Each row is a point on a tangle of strands that fork, close into loops and nearly touch. The rows are in no order.
In the rows, 128 means zero.
Two points are linked if the straight distance between their rows is under 215.
q_860: [126  92 141 122 107 127 162 121 146 167 144 107 209 139  92 139 186 144
 139  52 116  73  79 103 105 119 158  98 112 106 170 126 133 124 100 134
 155 119 131 106 149  99 135 134 121  87 124 120 177 129  65  99 160  86
 147 147  84 119]
q_764: [150 108  99 113 150 109 196  88 162 122 141 104 173 121 114 170 145 106
 124  42  99 123 102  83 110  90 163 102 125 141 134 143 109 139 100  82
 133 148 174 114 167 105 134 108 155 130 126  96 171 109  90 104 154 106
 147 196 118 100]
q_612: [ 91 121 122  88 160  71 128 153 140 105 135 102 132 106 150 118 148 161
 101 148  74 104  89 109 137 151 127  93 124  77 117 173 169 102 177 150
 109 120 176 111 125  96 146 130 139  98 111  74 124 106 116  63 166 126
 149 159 121 135]
q_371: [116 145 152 123 145  97 133  97 133 133  99 129  83  94 130 136  98 135
 126 161 102 131 150 110 152 134 117 120 155 164  94 185 117 145 145 120
 124 134 127 131  87 127 155 106 165 167 113 103 137 136 125  78 135 150
 125 177 139 126]
q_357: [206 127 157 167  58 164 144  92 112 175 175 143  76 120 152  85 117 113
  72 149 112 176 153 180 167 173 170 141 139  94 149 124 159 122 136 134
  88 184 113  94 123 177  82 108  85 118  77 159 149 129 188 177  51 145
 132  87 174 148]
q_205: [112 111 137 127 117 135 108 154 120 166 147 142 213 121 125 172 179 168
 134 119 140  42  72  96  93 109 143  77 110 126 169  65 150 145 147 181
 128 116 106  94 161 119 116 135 119  36 111 131 164 150  86 124 150  92
  96 106  90 134]
q_155: [104 102  97  92 173  80 196 141 145 128 119 109 135 118 116 151 123 114
  62 117 107  95  78  86 109 117 173  76  87 185 103  82  97 112 159 120
 128  65 156 170 145  86 140  97 139 107 156 101 154  95 101  99 143 122
 169 153 109 105]
q_208: [121 142 140 150 114 109 140  82 167 162 123 159 159 149 153 171 166  83
 119 100 105  97 122 162 153 134 104  69 171 143  90 100 154 160 134 152
 123 192  95 101 124 149 120 121  86 113 135 121  95 131  93 173  64 125
 107 101 133 114]
q_352: [143 116 112  95 118 127 131 118  98 140 143 123 161  89 159 122 145 198
 130 173 136  83 104 114 124  91 130 155  89 162 162 105 117  88  95 175
 188  91 101 119 104 139 172 109 129  78 134 128 162  94 126 116 186 164
 166 130 135 155]
q_605: [162 124  87 131 122 155 100  88 100 147 125 116 170 130 125 100 150 124
 133 123 138 110 172 160 110 130 104 153 108 152 106 169  94 133 110 181
 118 191  98 124 134 174 115 126 102 162 171 162 138 135  96 113 117  81
 120 149 112 134]
q_436: [ 53 165 158 176 128 113 119 138 146  93 102 116 168 180  81  98  78  90
 145  79 137 154 108 146 112  77 117  93  91 166 137 130  72 141 140 146
 126  82 155 112 127 146 137  92 175 116 113 140 110 167 115 157 179 124
 123 153 134 132]
q_228: [125  86 160  94 114  79 188  83 155 136 186 122  52 107 148 142 167  95
  84 100 116 138 129 114 124 129 144 117 130  99 120 151 147 123 146 124
 153 108 166 149 116  67 100 130 132 108 188  74 132  86 136  69 138 151
 135 126 138  77]
q_72: [112 137  93 144 157 127  97 188  70 100 154 120  92 107 130 211  85 126
 184 183 175 150 141 131 123 149 106 126 151 116  87 168 173 132 145 129
 101 129 151 114 128  94 122 161 115 112 167 149 135 101 118  66 117  58
  62  89 138 143]
q_312: [177  80 118 135 119  99 153 114 175  99 149 117  86  90 130 170 174 138
  84 107  88 180 147  72 116 126 180 113 127 152 106 178 133 137 139  74
 168 169 182 148 117 125  97 158 118 175 121 113 188 123 107  70 125 114
 132 183 134  65]
q_416: [ 95 118 145 119 124 102 133 126 154 147  82 146 152 153 136 133 176 127
 136  76  94 101 149 129 164 148  64  67 138 163  99 177 158 116 138 128
 139 129 130  99 124  82 133 184 142 121 179 147 102  92  99  70 141 158
 124 135 124  88]
q_515: [160 113 132 131 142 156 161 120 184  88 165 119 101  75 102 143 139 129
 113 122 139 186 107  96 128 108 203  81  90 122 144 123 106 149 124  82
 145 126 184 129 156 150 133 132 190  79  73  90 141 122 179 110 111 114
 151 184 135  96]
q_12: [156 143  91 100 111 170 121 141  71 135 126 161  91 140 178 177  95 127
 106 167 153 113 141 190 141 154 108 102 170 199 117 139 147  85 171 110
  54 149 108 103 139 146 131 138 140 152 113 162 151  88 149 180  87 157
 112  72 143 194]
q_399: [122 141 171 110 156 112 122 143 160 120 177  98  99  77 142 144 134 118
 140 126 132 166 123 156 140 133  75 112 178  69 117 112 141 142 122  94
 104 148 176 140 153 118  85 150 162 141 123 102 174 133 130  91 131  93
 109 131 179  58]
q_70: [199 125  98 133  98 154 108  58 142 164 156 120 157 125 135  99 134  92
 115 110 163 157 133 167 128 114 134 118 106  93 136 107 114 146 122 123
  93 222 110 147 186 181 100 101 115 117  81 154  97 116 163 218  84  83
 127 183 138 130]
q_817: [ 93 117 119 129 134 109 179 114 108 148 135 147 124 161 131 100 125 124
 136 137 137 131 145 135 119 135  73 173 129 141 144 136 153 169  99 164
 164 104  85 118 142  73 128  90  89 149 224 122  78 138 120 112 104 133
 116 110 115 158]
q_348: [153 128  98 109 139 120  96 116  99 143 180 136 156  94 177 146 176 150
 114 117 146  39  82 147 117 108 129 102 137  93 112 135 134  83 129 181
 135 125  72 111 105 122 116 158 100  99 152  95 122 128 139 143 160 180
 148  58 112 113]
q_407: [ 98 190 168 161 133 126 106 110 113 108 119 124 125 181 133 217 108  91
 157 110 145 174 137 175 134 134  91 140 159  96 113 131 141 139 125 102
 104 114 166 101  92 128  95 131 148 103 157 147 125 157 105 102 125  78
  72  88 195 118]
q_100: [113 134 106 106 111 107 172  92 196 126 116 165 177 147 133 100 156 120
 115  74  66 147 137 134 172 129  94  92 139 179 102 168 144 172 117 138
 159 186 146  95 142 118 132 144 129 158 162 106  95 117 135 123 106 172
 125 168 147 100]
q_441: [131 168  82 112 153 122 102 141 102  84 136 156 101 134 189 131  86 109
  94 172 129 122 157 199 157 143 127 134 148 154 120 154 142  81 147 155
  83 149 122 143 125 165 162 149  97 160 113 141 130 126 143 197 103 130
  92  93 162 210]
q_365: [104 152 135 136 127 148 162  96 175 120 158 127 128 138  76  75  89  70
 137  79 108 161 144  92 152 106 152 144 120 107 148  96  76 140  94 116
 167 139 138 149 155 149 128 104 130 130  99  89  97 168 134 210 102 125
 105 146 119 175]
q_549: [183  75 112 153  85  95 113  87 161 128 151 163  53  84 128 130 138 141
  87 167  92 167 134  82 133 146 203 127 100 138 107 186 110 152  94 118
 165 164 118 134  94 156 115 136  88 163  86 127 170 136 178  87 100 131
 148 157 126  96]
q_674: [123 150 188 119 167 109 116 187 142 106  83 139 162 129 132  96  87 103
 164  77 113  98 133 155 204 190  49  89 158  92 136 108 136  95 128  84
  75 116 133 142 156 103 105 151 131 175 137 150  84 183 163 124 175 168
 128 121 126  98]
q_786: [105 112 133 107 119  89 122 134 124 139  58 144 129 112 128 125 114 148
 126 134  97 132 155  60 177 183  86  90 132 202  84 191 144 142 154  80
 147 108 107 113  87 115 127 153 163 150 174 128  96 103 115  59 150 182
 138 151 109 111]
q_394: [167  95 125  92  94 170 112 144  80 158 144 143  82  93 106 152 124 167
 148 144 144 100 138 100 138 170 153 166 145  35 128 112 136 118 112 135
 143 158  87 146 128 126  94 151  92 127 110  94 148 129 155 116  72 114
 128  90  80 125]
q_965: [ 87 172  87 121 151 113  65 160 136  87  82 114 121 123 139 106 111 119
  88 167  98 124 146 174 107 126 108 118 120 139 111 115 131 102 131 142
  80 130 138 149 158 153 162 136 132 141  66 143 115 127 108 202 129 125
 108 144 132 192]
q_359: [113 192 144 172 173 152 117 144 160  99 168 111  99 142 101  88  81  82
 137  84 114 131 107 188 170 113  89 118 174  94 154 164  84 120 131 133
 122 130 155 108 128 149  91 108 128 175 146 131  75 195 162 168 133 115
 156 150 164 132]
q_315: [129 104 151 146 129 167  97 134 116 127 102 142 116 124 121  59 104 182
 136 214 162 157 161 102 112 114 144 189 133 169 125 135 160 169 155 156
 174 135 110 130  83 186 176 126 137 168 100 151 133 143 112 120 159 137
 135 133 128 105]
q_414: [133  59 142 107 123 136 188  98 138  89 142 116  89 124 122  88 156 121
 110 116 107 169 136  70 110 106 172 145 147  88 155 124 138 174 143 139
 149 153 156 149 149 124 114 118 146 149  94 100 141 168 149  98 179 147
 131 205 121  74]
q_787: [100  96 143 120 135 104 169 168 145  79 125 113 156 174  93  95 154  84
 119  46 120 147 149  50 130  99 141 134 155 127 136 165 137 116 180  79
 170  94 208 133 164  77 115 131 109 191 123 164 140 117  79  83 182 126
 162 188 115  89]
q_513: [162 152 132 131 119 130 102 109 113 105 147 140  83 107 192  87  75 127
  96 183 122 134 163 189 181 132 144 171 163 119 155 183 121 102 145 142
 103 163 153 123  96 152 162 115  89 165  78 126 128 140 165 164 114 133
 139 139 149 193]
q_578: [139 165 171 138 123 141  90 115  95 149  51 129 141 152 160  89  96 101
 139 120 160 140 172 215 149 119  57 147 160 146 139 119 103 119 144 110
  61 130 128 124 147 139 117  82 161 167 125 165 120 158 123 159 196 160
 117 165 147 167]
q_606: [ 92 145 128 116 135  86 164 165 129 131  93 110 148 151 129 164 153 137
 155  91  88 107 131 169 151 112  92 119 117 131 124 115 155 113 103 151
  97 114 107 145 175 106 154 137 126 159 162  98  67 126 123 162 122 155
  94  74  97  79]
q_495: [101 169 123 141 191 103 120 168 157 113 141  97 138 146 131  96 119 129
 154 125 109 112 103 160 150 128  75 138 157 111 123 182 135 120 134 145
 125 127 157 131 122 110 146 153 105 164 150 145  72 148 120 117 153 120
 152 138 158  86]
q_696: [144 105 148  97 117 122 127 128 137 110 116 114 157 102 134  97 161 143
 135 118 103 146 152 136 120  74 166 143 129  81 145  83 181 149 133 154
 132 177 169 134 151 147 130 127 149 142 107  97 112 127 121 122 192 110
 112 148 135  76]
q_873: [127 104 140 127 112 169 136  96 140 103 129 111 100 145  60 123 116  53
 152  73 168 175 153  99 120  97 180 156 101 117 128  75  78 174 101 119
 148 114 148 172 164 176 101 131 147  98 108 121 105 145 140 163 111 119
 108 143 126 117]
q_792: [123 147 150 112 132 159 126 113 149 158 133 120 109 130 127 105 101 116
 109 117 133 164 122 165 138 109 167 167 121 113 146 111  81 136  80 132
 160 126 124 161 127 137 167 119 123  83 109  73 116 127 136 209 115 125
 126 130 131 207]
q_832: [ 86 140 175 158 139 123  92 163 111  91 112 110 139 175 120 172 148 107
 175  92 159 170 131 136 107 110 113 178 136  94 109  96 164 144 152 109
 113  75 168 155 108  95 124 164 133  93 170 152 133 126  97  99 174  85
  77  62 164 100]
q_448: [138 183 127 151 120 124 125 145  58 133  73 118 182 208 151 184 113 166
 177 130 158 163 127 191  96 107 125 169 114 141 192 121 137 112 125 112
  95 127 150 110 111 132 151  96 139 122 141 138 101 164 123 142 165  94
  73  83 123 143]
q_386: [196  61 100 114  84 131  84 127 120 163 148 184  76 123 142 100 143 154
  90 197 126 111  91  97 103 156 187 131 120 126 144 175 129 142 128 146
 160 147  48 107 120 151 144 131 110 125 103 138 159 115 144 107 110 159
 161 158 107 119]
q_469: [ 99 129 185 149 160 147 111 172 100 129 106 144 103 114 142 108 116 163
 152 207 148 179 127  56 107  95 119 151 139 168 120 133 149 179 165  90
 187 136 124 154  89 120 154 109 118 180 113 117 108 140 100  94 148 137
 140 138 110  63]
q_340: [157  74 153 130 104 146 127 140 103 158 148 149  44  71 135 161 128 199
 158 185 157 143 129  87 109 129 187 165  86 108 115 106 158 149 160 148
 153 102  98 145 108 140 167 146 153  71 125  88 148  81 180  95 148 120
 128  78 110  87]
q_2: [106 123 138 149  98 165 129 122 112 139  97 128 100 165  82 160 171 117
 146 122 156 157 130 100  76 159  99 133 129 160 135 156 107 156 118  96
 135  96 110 121 114 127 113 150 156 118 143 167 140 139  91  73  89  89
 131 174 103 100]
q_402: [165 144 117 126  99 156  77 153 125  95  93 113 107 166 112  86 136  94
 127 102 120 164 172 158 169 118 125 177 125  97 152 162  94 137 121 155
 144 147  95 160 161 148 119 122  88 138 110 155  65 160 140 177  75 118
 116 145 111 141]
q_207: [129  77 113 118 107 129 139 108 127 148 142 153 114 115 136  43 154 174
 102 190 132 166 133 100 118 154 162 173 113 144 130 136 134 151 144 173
 187 130  71 122 122 175 152 124 125 151 127 116 133 105 156 129 119 166
 132 126 123 149]
q_68: [124 155  82 118 114 144 122 129  91 142 103 161  93  93 165 159  93  89
 136 194 124 116 143 135 137 160  93  80 139 197  78 171 137 109 161 114
  94 145 109  65  80 139 136 118 162 165 132 151 126  73 129 143  80 169
 140 108 125 188]
q_988: [122 110 169 129 100 156 141 127  98 152 103 103 107 107  99 201 137 171
 143 128 121  88 141  72 107 133 165 154 114 132 138  65 117  91 128 101
 115  79 114 156 100 142 146 122 166 108  94 119 197 134 102 108 152 106
  99 105  93 125]
q_891: [102  98 106 144 155  87 132 101 189  93 191 144 119  89 133 116 170  90
  99 126 117 119  64 105 132 144 211  77 103 117 108 148 128 141 128 154
 175 145 170 112 104 145 130 140  97 108 144  82 145 106 128 125 122 109
 177 125 130 113]
q_547: [ 87  97 119 119 139  81 181 135 142  91 159 108 125 128 106  81 136 105
 124  82 111 121 135  74 121 128 121 181 132 118 127 147 148 167 124 139
 183 108 113 163 154  57 126 131  63 159 210 113  99 117  98 114 122 114
 135 126  98 127]
q_615: [159 141 122  93 122 127 132 121 160 137 131 128 188 100 132 113 138 136
 124 100  68  53 147 119 145 155 115 135 154 104 144 141 107  85  64 119
 147 148 111 137 109 141 126 143  92 182 115 125 136 143 135 137  72 138
 136 129 109 158]
q_500: [180 143 121 142 104 150 176 111 153 176 170 139 184 133 142  24 108 143
 135 142  95 159 153 185 150 137 123 150 154 119 155 144 157 139 113 159
 141 195 149 108 146 166 118  72  90 188 131 129 136 153 152 163 109 125
 149 142 189 145]
q_442: [101 145 130 139 141 153 157 106 183  97 165 140 109 122  78  91 105 117
  90  85 113 126 104 137 179 144 118  76 144 124 137 176  71 128 124 141
 129 111 149 110 143 116 106 128 156 118 115 114  99 158 172 131  92 140
 155 202 156 140]
q_848: [120 121 125 147 155 103 137 155 124 111 135 126 111 113 117 116 105 197
 138 228 155 126 113  80  98 104 158 142  87 197 127  93 130 126 142 151
 152  54 122 150  98 125 184 110 157  94 139 156 168 107 129  97 175 122
 154 128 148 161]
q_86: [143 155 120 117 137 175 105 135 124 135 154 106 118 128 132 167 136 127
 148 132 169 134 101 201 122 166  90 114 153  71 118 106 112 113  94 103
  89 146 146 130 163 153  90 153 149 127 116 131 145 131 163 129  86  77
 129 105 152  86]
q_838: [ 82 155 181 129 115 149 107 111 140 119  76 149 142 146  96  75  82 110
 115  91 137 145 144 167 169  95 114 106 115 174 149 104  81 132 135 150
 113 108 139 106 135 140 134  95 184 129 112 121  91 156 146 174 192 182
 130 185 140 176]
q_630: [170 106 150 106 124 159 128 121 136 129 125 122  92  68 147 131 144 153
 129 178 156 183 117 142 105 123 184 134  80 127 150 109 115 135 124 143
 156 116 135 137 132 160 166 143 163  48  93  95 128  88 164 120 156 128
 148 159 129 111]
q_218: [127 123  55 147 148 155  89 169  33 120 135 125 145 141 139 190 102 148
 176 160 164 126 143 107 102 113 139 132 107 133  98 140 148 100 134 157
 100 149 108  92  91 129 128 143 124 130 170 167 138 110 107 120 127  79
  67  52 126 167]
q_489: [101 143  73 122 136 118 160 138  90 168 150 132 144 130 130 116 115 189
 142 141 171  99 149 124  89 106  85 150 101 134 122 133 120 112  97 144
 155  76  64 124 124  48 114 113  88 136 224 122 106 100 147 160 111 158
 124  45  93 159]
q_934: [114 181 100 132 128 119  84 104 157  82  81  98 134 128 144  87 107  77
 115  92  92 125 161 157 149 125 111 137 122 100 124 138 103 114 158 146
  82 173 117 154 158 146 143 116 102 157  72 130  68 147 138 208 106 110
 123 156 116 166]
q_793: [104 135 168 151 158  74 117 204 102 130 111  86 169 132 133 149 109 138
 175 155 137 134 140 107 102  67  93 160 116 153 112 101 144 140 137 117
 129  96 144 157  90 100 156 145 108 126 148 156 167 133  71  87 204 132
  92  69 144 102]
q_679: [178  88 135 109  79 156 136 103 146 167 161 146 152 102 121 128 167 136
 124 115  90 101 136  94 139 165 148 122 157  59 127 106 122 132  76 119
 150 184  92 139 103 131  92 113  81 127  85  99 148 157 138 133  78 117
 114 148 110 144]
q_249: [130 151 157 174  78 159 127  74 164 141  92 141 140 151 116 128 158  62
 111  88 101 105 170 139 175 181 102  74 143 154  87 131 113 154 145 145
 107 173 104 111 102 133 118 134 117 107 115 159  99 144 135 159  41 150
 127 138 120 129]
q_924: [123 169 114 126  83 186 112 129 119 143  88 125 121 137 133 148 161 105
 132 132 139 177 157 167 108 175  57 129 152 128 119 142 127 137 128  99
  76 132 127 105 162 155  86 132 153 156 109 172 129 133 117 118  61  80
 126 168 118  92]
q_905: [121  81 161  97 111  99 148 143 123 149 173 119  80  80 152 113 153 177
 124 149 124 145 155  77  93 102 164 147 105 121 115 128 184 134 161 146
 162 101 133 138 103  97 129 135 121 129 177  89 136  82 132  66 161 135
 138  89 115  75]
q_896: [116 149 184 126 163  91 115 185 134 119 108 110 150 157 116 135  83 113
 163  61 139 108  61 167 176 111  94 148 148  62 157  89 128  89 128  86
  64  82 134 145 169  81 111 116 149 147 127 141  94 174 168 138 229 175
 145 130 148  88]
q_17: [143  88 108  95  96 135 145 121 137 152 128 118 190 128 110  63 187 179
 113 132 130 113  99  84 127 112 147 168 101 116 149 114 121 132  88 140
 207 134 102 125 117 135 145 119 119 103 129 120 127 103 147 116 153 179
 165 162 122 127]
q_625: [130 111 123 106 116 149 150 156 128 110 136 107 137 128  86 120 136 100
 173  83 187 124 130 112  69 102 142 159  93 121 143  57 101 143  84  71
 129  94 139 173 168 124 137 175 168  90 117 160 109 104 144 154 113 128
 140 106 103  88]
q_907: [154 146 143 141  92 180 104  73 156  99  99 171 127 144 138  64 124  80
  84  94 116  97 161 181 175 169  84  95 150 145 102 124 100  99 140 137
  94 147 110 108 117 153  90 146 120 137 127 187 111 144 168 166  82 166
 167 172 159 160]
q_344: [112 108 106 150 103 129  92 133  80 115  96 127 124 142 119 190 101 128
 162 173 123 116 173  58  97 121 134 155 113 159 115 142 145 112 123 135
 130 130  91  94 116 146 146 116 129 152 124 165 147 131  73 108  96  95
  86  94  74 167]
q_258: [103 115 111 131 151 107  92 147 114  84 128 127 178 151 106 114 125 132
 133 164 124  47 122 107 141 160 113 123 126 145 106 121 116  62  92 137
 108  75 120 122  94 122 149 149 108 137 126 199 156 131 117 115 147 146
 144 114 136 183]
q_203: [139 148 111 135 147 168 129 106 173 148 186 141 105  74 122 160 124  75
 118 116 158 132 102 168 117 147 128 107 133 105 131 100 101 135  65  78
 151 168 150 129 145 163  90 140 131 127 108 115 113 127 156 194  54 109
 139 102 131 105]
q_954: [ 96 172 141 153 107 123 110 101 151 134 113 143 134 169 139 205 153  72
 139  88 111 146 144 157 127 126 115 111 141 137 126 133 154 135 107 120
 138 163 157  90 122 111 113 137 108 110 157 128  99 114  78 134  83  78
  91 102 132  98]
q_411: [123 115 137 123 145 146 128 180 146 116 111  83 126 122  94 144 142 127
 159 112 167 154 121  83  78 128 110 131  97 131 114  95 105 136 117  64
 108  60 146 167 139 114 125 173 171 112 132 165 139 115 113  82 127 105
 136 159 122  72]
q_415: [155 136  88 137 100 149  87 137 119 177 142 118 155 137 161 166 156 138
 144 136 181  62 102 173 109 122 126  96 193 103 129  91 136 146 176 176
 124 123  85 101 104 142 104 137 119  88 115 108 116 143 122 152 102 157
 114  66 106 150]
q_450: [132 153  96 130 134 183 130 153  53 120 122 160  70 175 145 135  83 152
 143 172 201 174 139 155 108 149 112 183 162 132 155 156 140 122 157  90
 122  83  98 117 126  96 122 126 132 138 154 149 107 131 167 133 104 138
 123 100 151 169]
q_60: [ 72 114 119 119 162  78 185 136 156  72 164 112 128 155  93  60 119 100
 114  54 136 135 115  58 133 100 112 128 126 143 126 140 112 152 155 128
 161  92 157 174 169  97 128 140 146 165 169 114  91 125 122 111 183 165
 176 158 116  90]
q_464: [116 107 127 122 144 117 168  92 186 122 175 140 126  99 116 126 151 119
  70 131 123  88  92 113 167 195 131  49 128 129 110 168 111 132 135 149
 143 142 128 109  83 114 133 138 115 107 117 119 149 132 152 120  66 148
 154 150 131 146]
q_492: [ 89 134 148 155 113 118 108 126  96 143  75  96 101 162 104 183  84 157
 144 180 114 102 162  82  96 132  90 150  98 143 126  96 119  78 142  95
  87  84 101 127 108 164 146 105 186 138  84 149 207 140  74 129 152 130
  94 101  68 163]
q_697: [101 146 101 136 149 113  84 171 129 132 105 145 202 153 116 177 116 138
 137 115 111  74  51 123  55 108 195  78 100 118 149  69 142 111 118 138
 114 107 140 105 157 122 130 111 119  90 103 142 139 133  87 141 166  94
 174 104  99 136]
q_440: [117  97 119 131 134 112 118 122 142 117 131 105 106 103 140 154 189 127
  97 127 110 103  82  81 131 157 202  81 132  95 118 141 176 129 166 146
 157 132 182 112 114 114 148 126 110  53 106  76 149  93 108  87 147 110
 145 113 116 149]
q_582: [170 121  90 100 130 121 145 126  92 191 176 152 158 129 161 128 132 170
 134 112 142  50 101 152 144 135  74 111 139 130 136 145 108  97 113 164
 130 115  61 133 116  62 103 125  76 145 205 100  99 119 168 149 107 185
 125  62  97 153]
q_164: [124 119 210 163 159 106 125 188  72 146  87 132 121 121 129 167 115 145
 182 175 142 158 123  66  99  82 101 154 156 156 138  96 162 183 152  75
 131 120 123 168  88  94 146 121 123 134 119 141 149 148  66  64 145 121
 110 109 141  84]
q_503: [131 125 102 101 132 112 108 163 122 116 144 158 186 130 110 146 117 120
 147 132 138  75 122 117 122 158 158 124 115 136 123 132 125  96  55 122
 149 100 100 145 120 104 145 150  80 151 147 146 124 119 120 139  63 116
 131  69 119 156]
q_369: [104 129 145 135 131  96 149 140 120 117  72 140 103 165  91 133 104 159
 113 157  91 123 122  59 153  77 175 150  91 197 149 129 115 140 160 133
 154  43 103 152 120 101 174 112 151  89 114 136 121 117 124  87 133 167
 153 148 128 159]
q_481: [106 140 147 105 161 118 124 163 103 131  90 116 133 125 141 142 111 146
 150 134 151 131  83 171 129 130  61 144 162  72 142  52 139 110 143 119
  65  92 130 154 156 117  92 119 175 132 114 105 125 145 153 138 198 175
 108 101 155 128]
q_789: [ 91 142  74 135 196  96 105 158 153  78 128  69 149 127 117  57 133 142
 113 139  87 105 122 110 133 157 111 126 132  90 100 162 145 134 158 181
 136 153 163 142 132 136 147 152 108 142 110 140 114 132 102  94 167 106
 149 163 120 133]
q_401: [145 174 125 124 116 123 101 113  89 155  59 141 132 136 155 138 108 129
 149 162 116 124 173 180 145 119  91 142 144 179 109 165 120 115 138 111
  93 130 137  94  99 132 136  94 152 157 127 146 108 137 118 120 138 158
 128 147 147 159]
q_41: [138 162 117 136 173 150 113 166  78 125 123 136  77 126 131 162  76 156
 184 213 184 187 135 154  80 126 116 158 130 139 143 121 117 147 128  98
 116  93 114 133 114  89 144 127 152  95 168 138 133 110 141  83 117  92
 120  90 154 133]
q_990: [142 110 143 121 155 101 155  89 194 105 182 110 113  90 146 156 166 116
 109  84 108 168 120 110 114  87 118  87 143 116 122 149 139 135 115  71
 138 177 197 140 176 121  94 151 172 147 125  94 198  93 106  79 162  94
 102 190 145  72]
q_122: [ 91 103 106 123 157  90 196 139 157 101 109  90 146 152  77 110 115 128
  92  85 115 125 112  53 155 104 171 120  77 184 132 126  94 143 163 130
 161  57 150 162 146  97 148  96 136 118 125 113 140 130 117 119 165 167
 167 179 105 128]
q_909: [190 149  86 153  97 143 128  27 157 139 146 126 168 135 142  69 143  81
 107  90 121 135 177 173 110 133  92 135 104 141 122 115 102 128 127 133
  92 212  92 119 144 171 111 104  78 164 151 148 114 136 128 189  90  96
 132 184 154  96]
q_43: [123  83 144 119 113 167 121 142  79 132 109 126 100 104  95 196 128 187
 147 167 156 126 128 111 103 133 149 147 104 105 109  66 150 143 133 166
 113 133 106 152 130 137 119 143 141  83 138 102 154 113 127 112 128  85
  90  83 103 117]
q_351: [107 119 149  91 124 123 147 138 131 147 108 114 161 125 138 142 161 176
 143 106  97  94 123 140 131  99 112 113 114 113 130  67 155 105 117 148
  97 121 125 132 161 133 132 129 177 117 127 107 119 130 114 144 179 161
 101 123 114  84]
q_587: [136 161 108 161 141 118  86 154  79 121  63 136 203 200 130 179 115 166
 141 161 135 103  93 156  80 100 161 139  87 130 164 108 133  95 111 124
 110 107 142  88 111 130 137 111 133  63 131 178 121 128 110 141 187 102
 116  91 126 171]
q_910: [164 143 137 158 119 143 179  87 119 175 204 152 139 114 142  62 103 112
  91 143  95 149 123 192 155 174 158 138 135 143 130 143 171 132 102 139
 116 167 144 110 122 180  97  89  80 146 143 118 156 117 162 181  52 124
 143  81 190 189]
q_804: [185 137 148 160  74 123  86  84 110 136 174 187  17 112 180 136  97 110
  50 172 129 153 151 169 166 139 177 145 130 110 165 160 100 105 123 119
  98 142 126  77  91 155 122 140 109 121  57 146 171 136 198 143  89 164
 135 119 155 173]
q_859: [169 118 101 115 141 163 120 104 148 176 158 129 121 138 161 114 126  95
 118 101 161 154  89 196 115 126 147 142 140  99 133 104  98 127  88 115
 127 173  98 148 172 170 120 116 108 105 108  86 113 128 136 247 103 117
 128 110 125 156]

How many points has the smallest loop of links through each point below? Write 0 if it is on no loop.
q_891 => 8
q_411 => 10
q_697 => 0
q_72 => 0

A fork is a point with three links, a tip a point with one. Leave the first point through the second and follow the links. Name the first fork or tip that comes.
q_315 / q_469 => q_907
q_907 / q_249 => q_207
q_86 / q_924 => q_859

A tip is a point with one link. Name the tips that can be reached along the links from each point below, in the order of the rows.
q_988 => q_228, q_515, q_258, q_450
q_910 => q_436, q_100, q_402, q_500
q_896 => q_674, q_414, q_606
